Each row is a point on a landscape with many valleys, with its height.
A ball rolls from a point to whichever of its 2 nearest points has the largest drop for the distance, and stops where none of them is lower. Distance is the straight distance between rows; heights are no part of it.
Rop height 31.5: [103  99 112 130 121 135 144 138 134 145 136 141 130 132 132 140 148 118
 157 113 148 117 135 136 139 155 139 157 130 105 151 131]
lik height 16.0: [155 143 137 105 155 152 142 131  93  71 133  86  85 171 112 156 119 108
 143 144 142 115 135 107 124  95 103 153 134 141 139  98]
fusag height 16.6: [139 105 130 114  48 100 123 123  70 118 106 161 138 133 157  81  99 110
 103 136 105 134 138 127 115 124 158  90 134 109 121 110]
reda height 37.2: [158 129 139 117 162 144  94 161  86  93 120 100 107 129 114 148 134 131
 186 127 163 112 184  92 145 133 136 120 132 118 129 131]
pemi height 58.4: [165 119 131 149  64  92  69 142  34 109  93 171 147 128 141  85  91 106
 124 129  97  93 137 138 117 121 194  80 148 104 135 139]
puz height 52.9: [136 143 106 149 160 159 107 113 127  90 125  97 109 119 107 154 164  94
 176 104 183  81 148 134 111 158 151 159 148 132 154 108]
debob height 40.4: [154 156 149 100 176 146 144 114 129 122 144  83 100 157 109 153  96 123
 114 160 137 156 115 125 123  82  91 139 117 163 115 111]
gem height 32.3: [149 134 127 125 184 164 107 152 101  92 135  93 115 138 122 168 138 139
 170 138 161 123 153 106 146 134 117 131 134 138 121 132]
kiref height 28.0: [140 135 120 115 132 155 136 126  95  74 144 102  84 175 108 145 135  91
 145 113 145  84 138 112 123 123 112 163 137 133 164 123]
nurot height 36.6: [138 156 129 111 175 152 147 117 137 136 141  92 126 130 112 157  98 151
  93 159 132 179 117 126 122  97  84 134 123 167  92 150]
kal height 41.9: [170 143 140 133 166 149  93 149  81  62 126  87 103 151 113 148 135 121
 197 113 170  86 183  90 132 134 131 135 138 112 141 123]
kamo height 44.1: [161 186 142 133 198 155 147 113 110 132 141  60 133 193 123 119 111 106
  88 122 134 215 172 134  74  77  52 150 120 155  92 180]
ririv height 38.0: [ 98 105  94 152 111 124 102 100 120 150  96 155 131 124 102 121 147 113
 170  89 137  95 187 145 133 181 170 132 135 110 145 134]
ruf height 16.9: [136 148 196 117 121 107 185  94 200 157 192  86 105 115 111 149 130 126
  73 119  96 153  56 136  95  64  74 155  89 171 125  95]
bizap height 29.6: [162 123 143  98  99 122 125 137  63  90 104 125  96 144 117  97 100 117
 125 115 127 106 153 109 118 121 129 103 136 103 137 102]
Ziku height 12.9: [ 99 109 140 139  82  78  88 137 110 129 125 200 160  74 208  96 140 152
 120 175  89 188  92 133 130 136 190  67 134 114 121 172]
peto height 12.3: [146 117 132 127  65  89  91 120  74 123 115 180 151 113 181  76 102 121
 109 155 105 143 121 148 113 125 193  73 142 102 114 135]
dabez height 32.6: [121 141 130 115 158 150 149 134 158 151 147 101 136 107 111 166 103 176
  88 161 126 173  90 131 128 106  86 137 108 164  93 154]
Vef height 33.8: [146 172 170  95 169 114 155 130 187 172 175 102 127 152 126 143  87 143
  65 138 109 176 121 169 113  51  55 136  93 143  93 145]
Rapan height 28.1: [112  91 105 111  64 125 137 117  76 123 112 158 129 164 114 110 119 114
 125 114 109 101 153 116 130 144 135 116 132 109 138 122]
varu height 21.9: [ 96 103 136 140 114 119 184 143 187 145 164 126 154 112 115 151 144 147
 107 137 123 137  49 135 124 119  98 156 119 150 138 121]
Digo height 44.7: [121 124 127 124 154 127  98 175 111 130 116 125 134  99 130 127 146 143
 174 133 159 133 162 123 162 160 149 114 139 110 125 134]
Vafal height 27.4: [ 98 129  92 188 158 159 137 116 185 142 101 120 129  39 118 147 190 133
 156 122 162 137  76 109 139 192 144 148 132 147 149 111]
pulu height 15.2: [186 164 149 109 183 148 119 112  89  52 112  66  66 186 115 140  95 110
 145 153 132 132 169  88 117  91  88 125 123 149 112 114]
luko height 10.5: [108 108  77 127 118 156 107  59 144 160 102 154 107 156 111 137 147 113
 139  91 110  44 166 131 143 162 158 150 137 120 129 121]
kibi height 29.4: [ 98 107  85 121  89 143  97  62 134 157 113 183 132 186 137 129 128 139
 140  93  92  43 155 123 182 159 134 141 149 137 107 107]
Nuf height 30.6: [107 137 101 175 170 156 104 146 171 155  85 118 122  40 127 151 170 135
 165 131 169 144  99 130 150 192 151 149 134 141 132 122]
Fum height 40.5: [156 183 135 100 178 134 149 133 134 148 165  80 134 180 120 109  86 130
  89 123 113 204 175 140  88  73  42 127 109 150  93 164]
madu height 34.5: [ 98 100 103 141 116 133 123 131 137 153 119 138 134 116 122 132 151 106
 169 106 152 107 148 141 131 179 158 141 131 106 154 133]
kovar height 59.5: [119 145 108 152 155 175 162 100 175 107 152  94 139  87 117 150 181 109
 161 119 156 107 103 118 103 164 126 163 146 154 153  88]
Sesos height 68.4: [168 125 127 119  83 129 105 118  49  93  70 147 111 158 128  67  83  92
  92  80  96  75 145 115  92 121 115  83 143 107 130 108]
zoma height 15.7: [ 71 105 139 163  78  76 103 150 134 136 118 201 172  76 216 101 153 159
 135 158  88 182 102 127 157 146 181  85 142 118 129 174]
mesik height 29.9: [ 95 108 121 191 126 117 195 144 241 160 154 156 177  75 122 125 176 200
 103 116 119 149  34 126 145 148 108 148 112 149 139 125]
Nel height 21.4: [100 104  80 125 106 148 114  60 146 166 118 179 127 175 132 147 144 126
 126 104  95  51 143 129 163 157 140 157 143 121 122 123]
Bibub height 32.4: [ 91  85  94 109  68 116 155 106 115 136 133 163 131 175 118 134 122 115
 116 118 109 110 134 125 131 140 130 147 126 118 140 134]
bugi height 56.3: [135 145 107 150 160 178 129 112 151  99 145  88 124 104 117 156 175 101
 174 115 171  96 127 134 110 156 146 164 148 138 155  98]
pagu height 36.9: [110 101  94 108  59 134  97  75 117 157 119 191 135 197 131 125 119 147
 122 102  75  64 150 119 179 146 116 118 154 146 103 116]
rar height 45.8: [173 181 136 117 213 157 133  95 115 107 134  66 102 197 119 135  98 108
  99 144 123 181 177 131  90  75  65 131 113 155  97 149]
zek height 44.9: [142 118 133 142 123 110  87 148  91 129  97 136 142 108 107 106 140 115
 190  86 146  91 196 116 134 161 176 116 146 101 154 126]
Bel height 22.4: [ 54  85 112 172  88  99 164 171 186 158 129 156 168 109 157 124 149 178
 111 148 124 157  55 148 154 132 137 126 115 127 121 154]
Tebaf height 18.0: [ 47 102 116 177  59  77 120 148 157 154 121 194 178  89 200  94 163 168
 145 145 106 173 108 137 161 148 174 102 142 120 137 172]
Zif height 41.6: [144 132 138 132 160 125  87 161  96 124 101 124 132 102 113 116 150 130
 191 110 162 105 186 117 145 169 166 122 148 100 146 135]
tosuk height 16.8: [131 126 156  85 101 104 152 141 130 128 129 147 135 133 163  77  80 131
  93 152 115 158 136 141 123 109 131  96 119 104 107  99]
gorug height 34.0: [126 116 104 109 122 158 134 118 102  98 133 127 104 169 107 146 144  96
 133  95 137  61 154 117 123 142 124 157 143 121 165 130]
fam height 53.6: [169 132 143 136 101  95  62 165  41 110 100 160 150 108 133  99 111 123
 141 143 109  96 152 123 118 133 197  78 156  95 135 144]
medo height 12.0: [118 117 135 123  99  82  77 127 117 117 126 203 163  85 203  89 118 135
  89 171  96 196  98 164 124 130 192  50 124 114 106 156]
peb height 25.9: [ 79  98 126 163 111 104 186 164 209 160 142 152 174  97 125 133 152 191
 100 141 122 154  28 137 155 125 120 149 104 137 124 133]
mig height 19.9: [127 132 159  76 127 115 163 135 141 131 136 123 122 137 141 108  72 135
  89 150 124 169 132 146 133  98 109 112 105 123 105 104]
Keme height 6.1: [139 125 137 118  97  88  80 144  81 112 122 182 152  89 171  97 116 130
 101 175 107 158 117 146 119 129 200  50 139 105 112 150]
lod height 42.2: [184 118 146 116 128 118  85 163  46  86 101 116 118 119 104 114 105 131
 167 128 130  87 179  91 122 125 142  88 145  89 140 122]
Zan height 37.3: [154 173 157  90 170 119 154 138 150 164 179  92 132 182 130 124  90 135
  74 135  98 192 159 153 103  52  41 133  97 140 102 160]
nosik height 20.2: [ 70  96  88 187 128 127 156 131 216 171 125 156 158  81 136 127 173 141
 130 125 146 130  75 142 125 165 135 148 124 121 147 129]
Fezis height 27.2: [112  98 132 111 109 129 147 160 118 133 132 130 130 132 137 139 128 129
 138 145 143 141 116 128 147 138 130 135 124 110 136 127]
Fuf height 47.8: [147 122 119 136 151 150 107 136  97  85 126 106 102 146 110 141 140 100
 183  92 166  79 168 114 128 147 141 146 137 111 166 119]
Bilof height 47.2: [124 138 113 133 174 145  97 181 136 139 118 124 135  89 131 146 156 150
 156 137 155 146 146 124 167 165 146 129 128 129 116 149]
bidu height 33.4: [127 148 102 173 182 167  98 135 150 131 102 102 122  55 123 163 171 126
 175 124 181 136 112 119 146 186 157 152 139 139 134 117]
kefo height 63.0: [176 119 135 135  76 114  82 132  32  97  85 149 129 139 133  76  81 102
 112 112 104  81 143 125  99 113 160  79 147  99 130 121]
bof height 28.9: [155 188 174 106 176 130 155  90 173 163 180  77 112 147 119 155 108 134
  74 142 109 172  91 141 100  53  60 151 106 164  95 130]
basag height 15.8: [ 81  89 108 153 114 122 174 142 203 159 150 158 162 112 128 137 167 134
 125 126 126 138  61 142 124 149 120 156 129 120 143 136]
nop height 48.4: [182 124 139 113 130 110  69 166  46  91 100 138 127 107 111 101 107 132
 132 155 123 105 165 106 108 114 170  64 147  90 125 140]
vefe height 26.1: [156 151 131 129 173 168 127 141 100  70 141  85 109 153 124 167 144 118
 175 142 161 105 142 113 136 117 112 154 137 151 137 117]
sufof height 37.1: [120 136 119 158 168 140  90 145 131 133  97 112 119  77 107 143 161 112
 191 105 183 120 148 129 149 180 169 142 139 125 142 121]
Vup height 23.6: [117 111  84 122 120 154 138  90 124 131 133 149 108 163 107 148 150 103
 134 103 128  64 152 131 123 159 142 161 134 111 147 132]
Kemi height 23.0: [118 114 145  81 113 121 157 138 115 124 123 110 117 141 131 123  94 124
 114 154 138 154 121 130 135 115 118 124 109 124 126 109]
magu height 13.4: [135 119 142 101  68  96 143 126  95 122 113 156 134 140 160  68  87 115
  96 143 108 153 129 141 119 117 154  92 130 106 119  96]
bepa height 20.1: [ 39  92 114 174  65  84 151 160 175 160 126 176 177 104 186 104 154 179
 124 155 108 168  80 148 167 137 159 118 119 122 127 163]
buru height 12.6: [116 127 184 128 109  90 193 102 208 168 181 110 118 107 111 148 123 123
  55 123 104 148  47 148 107  81  87 149  85 162 124 107]
Pefe height 23.4: [161 181 193 116 146 126 168  86 183 161 181  67 113 125 116 158 128 138
  75 136 101 164  78 127  98  56  70 158 106 181 117 111]
Fev height 41.2: [122 117 109 148 106 122  92 119  99 138  97 156 133 122  93 105 139 108
 177  77 130  83 204 130 128 175 174 117 138 106 149 126]
mifod height 30.0: [ 95  95  86 106  88 131 134  80 132 148 132 182 127 185 117 144 135 121
 103 111  92  75 130 122 149 142 123 155 136 118 130 129]
Vuzen height 23.7: [134 103 118 104  71 124 135 119  66 107 104 144 115 160 114  96  97 105
 113 103 104 110 148 114 121 132 125 108 130 108 142 103]
Zibo height 49.8: [122 159 106 156 193 142  65 170 150 141  83 126 129  53 110 143 153 142
 170 134 167 151 159 123 166 186 166 129 124 132 110 149]
sonu height 36.5: [134 166 178  89 144  95 170 144 185 192 193 110 133 156 136 132  92 157
  56 129  96 181 121 179 117  51  48 133  88 137  87 168]
ziper height 27.6: [115 126 147 111 136 131 173 138 172 149 155 108 136 116 119 158 110 156
  96 156 130 160  58 135 135 105  95 148 113 159 117 127]
fonaz height 43.4: [171 177 156 101 195 145 135  94 124 107 131  66  95 182 113 140  93 110
 107 157 123 158 150 120 108  65  71 136 113 168 108 124]
mit height 17.7: [132 154 188 112 130  93 183 123 215 181 182 105 129 125 128 142 104 147
  57 124 108 158  63 181 114  63  65 148  85 152 101 124]
Fizi height 35.8: [181 119 140 105 114 127 107 151  51  76  98 114  97 141 113 112 103 118
 150 102 132  86 165  87 124 121 134  98 139  97 146 119]
busod height 7.3: [164 153 144  99 166 143 132 118  89  72 118  77  78 171 107 143  94 113
 135 150 147 130 154 101 125  92  94 134 119 142 125 104]
Detev height 23.5: [ 87 110 100 185 135 145 160 108 214 155 123 136 147  56 131 129 186 136
 135 120 148 130  72 121 117 178 136 146 130 138 153 111]
Devi height 63.2: [115 128 102 135 137 157 160 105 173 119 166 123 136 126 117 152 168  98
 143 113 142  94 103 127 107 145 122 177 140 133 164 112]

For each start below, name the point where the ball stops.
kal -> busod
peb -> Keme
sufof -> basag
pagu -> luko
kovar -> busod
kefo -> Vuzen
Fev -> magu
